Each row is a point on a landscape with many valleys, with its height.
A ball rolls from a point to whichever of its 2 nearest points has the largest drop for the distance, and stops where none of them is lower. Distance is the straight distance between rows; heights are no part of it.
dok: [-27   4 -16   0  24 -27 -17 -13  16 -14  10 -16 -18 -13   4  20  -5   0
   7   4]  h=2.41
fuma: [  9  -3  -7  -5  15  -2 -22 -16   4   2 -10  10   8  20   0  -1   8   6
  20   6]  h=5.61
Fulev: [ -9   4  12 -15  12  15 -18 -12 -12   1   0 -10 -17  -2  -3  10  23 -10
  19  12]  h=2.95
Ziti: [ 22 -11   1 -12   1  13 -10   3 -19  11  10  17  -5   9 -28  -5  18   0
   2  16]  h=6.43
daril: [ 13   4   0 -30 -11  15  11 -10 -25  10  17  -3 -10  16   3 -18  17  -1
   5  17]  h=4.30
Zin: [ 21   6   4   7  13  -3  -3   6 -18  -2  -3   3 -13  21 -16 -17   0  -3
  10   3]  h=3.26
gapi: [ 22 -17   4  17   3  -5   8   4  -6  -1  23   2  14   9   0 -10  16  -9
   7   9]  h=4.53
Gibu: [  1 -11 -11 -25 -17  29   9 -12   2   8  11  -2   4   3  19  -5  -4 -11
  -2 -10]  h=3.84
Damaf: [ -3  10  -9 -25   9 -11 -14 -13  -9   1  -1  -5  -1  24 -13  -8   4  13
   6   6]  h=5.24
zus: [ 16  -8  18   1 -12  33  27   4   8   7 -14  15  25   1  14 -12  13  -7
   0 -10]  h=4.51
dade: [-18  10  -6   5   2  17 -22  -3  -9  -7  -2  -6 -35 -10  -6   7 -17   6
  23   1]  h=1.82
Vopo: [  7  11  -2 -30  18  22 -11  -4  16   7  -7 -14  -6   2  21   2  18 -17
   7  -8]  h=6.26
dodug: [  4  -8  24   7  -9 -12  40   5   4  11 -14  -1  36  -2   9  -8  11   9
  -6  -8]  h=5.11
motag: [  1 -19  21   9 -18  11  28   3  11  12 -15  20  39  11   2  -7  15  13
  -1 -10]  h=4.82
tutaz: [ -9   6  27  14  -9 -26  25   5  21  -3 -30  -7   6  -2  10  -3  -6  26
  -1 -38]  h=5.89
Kepel: [ 38 -15   1  -9  -5  33  -9  -6  11   3  -7  24 -12  20  -2 -13  21  -8
  -5   5]  h=6.89
Furu: [-10   3 -24 -28   2   8 -15 -17  16   1   1  -5 -37   6  11   2  -9  15
   8 -11]  h=2.74
Soro: [ 14 -12  26  20 -15  -4  20  17 -14   7   4   9  16 -11 -10   7  12  -5
 -23   7]  h=8.79
fif: [-21 -10 -21   3  -8 -17 -27 -33   3  -1  14   2   3  -2  10  19   0   9
   8  10]  h=3.39
Ririt: [ 15  -8  10  15 -27  -2  15   7  14   6   3   5  31  -3  18  11   7 -13
 -19 -15]  h=7.94
Rir: [  4  12 -20   1  -3  -6  -3 -28  -2 -13 -12 -10 -28  13  -3   0 -25   4
   7  -2]  h=1.22
Supot: [  2 -16  -7 -27  12   4   8  -8   4   8   8   6  21  15 -13  10  19 -19
 -11  10]  h=5.34
vam: [-23 -10  -7 -12   1  -8 -25 -12  23   5  32 -11 -18 -10  29  31  18   9
   0 -11]  h=1.37
Vir: [-11 -17  -8  -2   0  10  -2   0  17   7  -3   4  15  11  -6   2 -12   5
  -2 -18]  h=4.75
Ber: [ 12  14   5  13  -2 -12 -16  20 -10  -3  13   6   3 -21   8  -8 -12   1
  -7  12]  h=5.48
Buv: [ -4  -6 -21  14   8 -27 -19 -12  12  -8  21   3   8   0  12  16  -8   6
   1   2]  h=3.11
Pepat: [-25  -3 -25 -17   5  -6   4  -4  -6  -1   9 -10 -34  10 -28   6 -21   2
 -11  -8]  h=4.31
vabov: [ 20 -10   2   9  -1   3  -9   1   8   6   3  19  33   1  -2  17  19  -6
  -4  19]  h=7.61
nepod: [ 12 -12  22  29  -5 -29  20   6  19   0 -16   0  12   5   6   1   6  11
 -11 -34]  h=5.64
Ged: [ 17  15  -2 -13   8   2 -22 -14   8   2 -11  -8 -10   7  13   0   2  -6
  21  -8]  h=5.95
Vok: [-15  10  -9  26  -1  -2   3  -6   3 -19 -13  -2  -7 -13  12   3 -35   0
  11  -1]  h=2.22
dasuv: [-19  20 -18 -11  10  -6  13 -24  -9 -13  -4 -20 -32   3   2 -14 -21  -7
  13   6]  h=1.85
goto: [ 27 -10  13   8 -13  25  31  19 -21   8 -13  26  17  14 -22 -14  28  11
   5  23]  h=9.13
pano: [ -8 -19  20  21   2 -21  21  17   6   3  -9   0  26   0   8 -12   5  20
   3 -21]  h=5.38
sidi: [ -6 -23 -14 -27   9   9   3  -3  13  15   2   1   5  12  -4   9   2 -15
 -17 -12]  h=5.05
Deku: [ -5  20  -1   7  -1 -15 -21  10   2  -2  10  -2  23 -21  20   4  -5  -5
  -4  11]  h=5.25
tuf: [ -7  28   2  23   2  -8   3   6   0 -24 -16 -11 -16 -22  11 -17 -39   5
   0   5]  h=2.67
tevub: [-21   8  17  22 -19 -14  -7  15  -3   2 -23   5   9 -11 -14  11 -21  21
 -16 -11]  h=3.82
nisaf: [ -5  15 -16 -16   0  10 -10   3   6  -5   0  -7 -51   9  -1 -12 -26  21
  15 -13]  h=2.97
feze: [ 24  -2  23  16 -11   8  25   2 -17   3 -28   0   5   6 -21  -2   7 -11
  -1   1]  h=3.21
Pigit: [ -5  -8 -21   1 -13  16  15 -12  19  -2  18  -7  13   4  29  -3  -8 -14
   0 -27]  h=3.52
gunu: [ 12   0  -7 -36 -17  28  13 -11 -13  13   6   6  15   5   3 -10   6  -7
  -9   9]  h=4.19
dovo: [ -2   9  28  17 -10   0   8   9 -24  -1 -20  -5  10 -10 -21  -2  -5  -9
 -10  12]  h=3.67
nofu: [ 24  11  -6  -6 -11  12  16   2 -12   5  -3   2  22 -12   6   7   5 -30
 -18  15]  h=8.30
Luse: [  6 -14   4 -12 -18  34  19  -2   6   9  -9   2  12  14  13 -21  -8  -1
   4 -16]  h=4.18
zop: [-10   6   1  -3  10  24 -19   0 -11   1  -9  -6  -9   0 -11   6  -3  -4
  16   0]  h=2.43
naseb: [ -4   5 -21  -7   3  -8  11  -1   9  -3   6 -16 -16  -8  20  -9 -28  -6
 -12 -12]  h=2.82
zudi: [-22  22 -10 -11  12  -7 -22  -8  -7  -9   6  -4 -50  -2  -9   2 -18  22
  12   4]  h=2.42
mam: [-15   9  16   9  13 -21  12  20   1  -5 -25 -10  16  -7 -20  -5 -16   3
 -22  -4]  h=4.41
sedud: [-14   5 -15  -6  20  -3 -11 -12  23  -9  15 -18 -16  -7  35   3  10  -8
  14 -10]  h=1.47
zipu: [-22  19 -15  -7   9   0   1  -4   1  -9   5 -14 -28 -12  26 -11 -22  -2
   8  -2]  h=2.40
Barug: [-15  20  14  33  12 -16 -12  16  13 -26 -12  -8 -10 -29  -2  -5 -29  13
  -3  11]  h=3.16
vetak: [ -7   3   0 -20  24  -5   2   5   1   1   5  -3  18  -5  -6   7  28 -23
  -9  21]  h=5.68
Gekup: [ 36 -16  -3  -7  -5  32  -9   1 -10  11   0  36 -11  10 -12  -6  27   8
   9  15]  h=6.66
rapo: [-13  19  12  30  -3 -17 -12  17  -8 -12 -16   7  -4 -26 -13   3 -35   8
 -16   3]  h=3.53
dagir: [-28   5 -12 -18  23 -21   3 -22  22 -18   8 -28 -30 -15  18  16  11  -2
   7  -1]  h=2.01
bokin: [-21  26   4 -20  -2 -17  19  26  19   0 -31 -13   1  -3  -6  -8 -24  18
 -23 -19]  h=6.29
Belus: [-15   0  -8  19  -8   2 -23 -16 -12  -3  23   4   9 -11   3  18   1  -4
  16  15]  h=3.68
nud: [-15 -16 -14  -5  12   3  -2  -5   3  -5  17 -12 -27   9 -14   4  -6  -7
   0 -17]  h=4.05
zub: [ -7   2   0  -2   8 -10 -12 -13  18  -5  38 -21 -14 -10  35  19  27 -10
   8  -2]  h=0.99
ridid: [ 28  -8   8   5 -25  19  19  19 -14  10   4  37  17  -6  -8   1  25  15
  -5  26]  h=9.02
nafo: [ 15 -18  -6  -6  -9  12 -19  -6   9  15   2  22  19   5 -22  17  11  -9
 -12  -1]  h=7.39
Volad: [  4 -12 -10  13  -4  -6  21  -3  17  -4   3  -9   5   2  16 -10 -17  -4
 -11 -21]  h=3.20
mupe: [  4  11  10 -24  13   1 -17  -6 -25   5   6  -6 -22   3  -7  -2  31  -1
  15  35]  h=3.46
big: [-19   1   5   4  13  -7   5  27   8  -1   0 -11  11 -16  -2  -3 -13  -6
 -19  -5]  h=4.73
lub: [-18  -8 -18  14  18 -35   1  -9   4 -14  14  -7  -5  -9  -3   2 -17   8
  -5   8]  h=2.79
pefam: [ -5  16  22   5   3 -22   8  13 -13  -5 -20  -1   9   4 -27 -16  -5   2
  -8  13]  h=4.06
bimi: [-16   9 -12 -27  -3  -5 -29  -5   6   9  18 -12 -10 -15  28  13   9   9
   7   3]  h=1.81
dol: [  8 -20   8  31  -5  13   8  -8 -13   1   8   6  20  11  -6  -1  11  -5
  20   3]  h=4.24
vupa: [-15   4  -8 -21  -8  13 -17 -34   7   0  13 -10 -26 -10  23  18  -1   4
  11  -3]  h=2.28
mafo: [-14  12  10 -10 -10 -21  23  10  17   4 -24  -4  19   2  -1 -11 -21  28
  -8 -25]  h=6.10
degif: [  6   4  -1 -29   9  -3  -4   3 -21   8  23  -3 -14  16  -3 -22  27  12
  12  21]  h=3.94
Nesat: [-18  -9   4  17 -11   2   6  11  -6   3 -23  13   5   8 -21   2 -16  20
  -8 -14]  h=4.11
Bigov: [ 20  -8   2  23 -20   0   1  -3  10  10  10  19  40  -7  20   8  15  -5
   2  -1]  h=7.80
dapo: [-17   4  -1   6  13  -5 -12  11   8  -9  13 -11   0 -15  12   9  -3 -16
  -6   8]  h=5.00
zis: [ 16  -2   4  16  -4  -7  12  10  -9  -3  13   1  22 -17   4   3  11 -37
 -10  17]  h=8.48
Tez: [  5 -14  15  21   1   5  -8  26 -21   5  11  15  -1  -3 -14  -6  -1  11
   9  -1]  h=5.98
ruka: [-17 -14   4  24   5  11 -10   3  -9  -4  15   3  14  -3   3   5   7  -5
  24   0]  h=3.95
maba: [ 24  -9  18  25 -36   7  21   7 -15  14  10  16  20 -10  -1   2  17   6
  -2   8]  h=8.91
Beke: [ -1  -9  -5  18  17  -9   1   2 -10 -10   0  -8 -22  17 -19  -5 -10 -10
  -1  -8]  h=3.70
nus: [  5  -2   4   6   3   0 -22  12 -25   1   9  13  -7   0 -25   8  -1   5
   0  12]  h=6.18
gazib: [ -6   8 -26  15   2  -3  -8 -21   8 -19 -11   7 -23  -5   1   8 -32  13
  20   4]  h=1.76
depar: [ 17   8  24  24 -11  -4 -10  25 -27   0   5   2  -7 -11   4 -13 -13  10
   4   5]  h=5.73
dal: [  0  14 -14 -24  12 -18   3  -4   0   0  -2 -16 -21  22 -11 -26  -4   2
  -5   1]  h=4.92
peba: [ 21  13   5  -3  -6  -5  10  11   7   4  -9  -5  25  -9  12   7  -1 -22
 -22  -8]  h=8.11
sot: [ 19 -16  -4 -24   1  23 -26 -11  16   5 -12  17  -2  21  -9  10  14  -5
  -7  -4]  h=7.15
tevu: [-11   1 -22 -24   2 -10   9   6   5   7  -8  -8 -14  22 -23 -11 -17   9
 -20 -12]  h=4.60
lenem: [ 17   2  12  15   3  -8  19  12 -16  -5   1   9  19 -12 -23   4  21 -21
  -9  24]  h=8.64
Dar: [ 32  -3   8   7  -2  16  11  -2 -11  -3 -13   6   3  16 -11 -13  14 -16
  10   8]  h=2.72
Vomiz: [ -1  10  -5 -34  16   9  -2   5  -1   6   9 -11   8  -8  10   6  27 -14
   8   3]  h=6.01
gup: [  1 -22  13   3  -6  10   1   7  13  10 -27  17  12  12 -19   8  -6  14
 -12 -25]  h=4.43

For each start below, name the point where the ball stops.
sot: Dar
mafo: Gibu
Supot: Rir
Vopo: Dar
Ber: Dar
fif: zub
maba: Dar
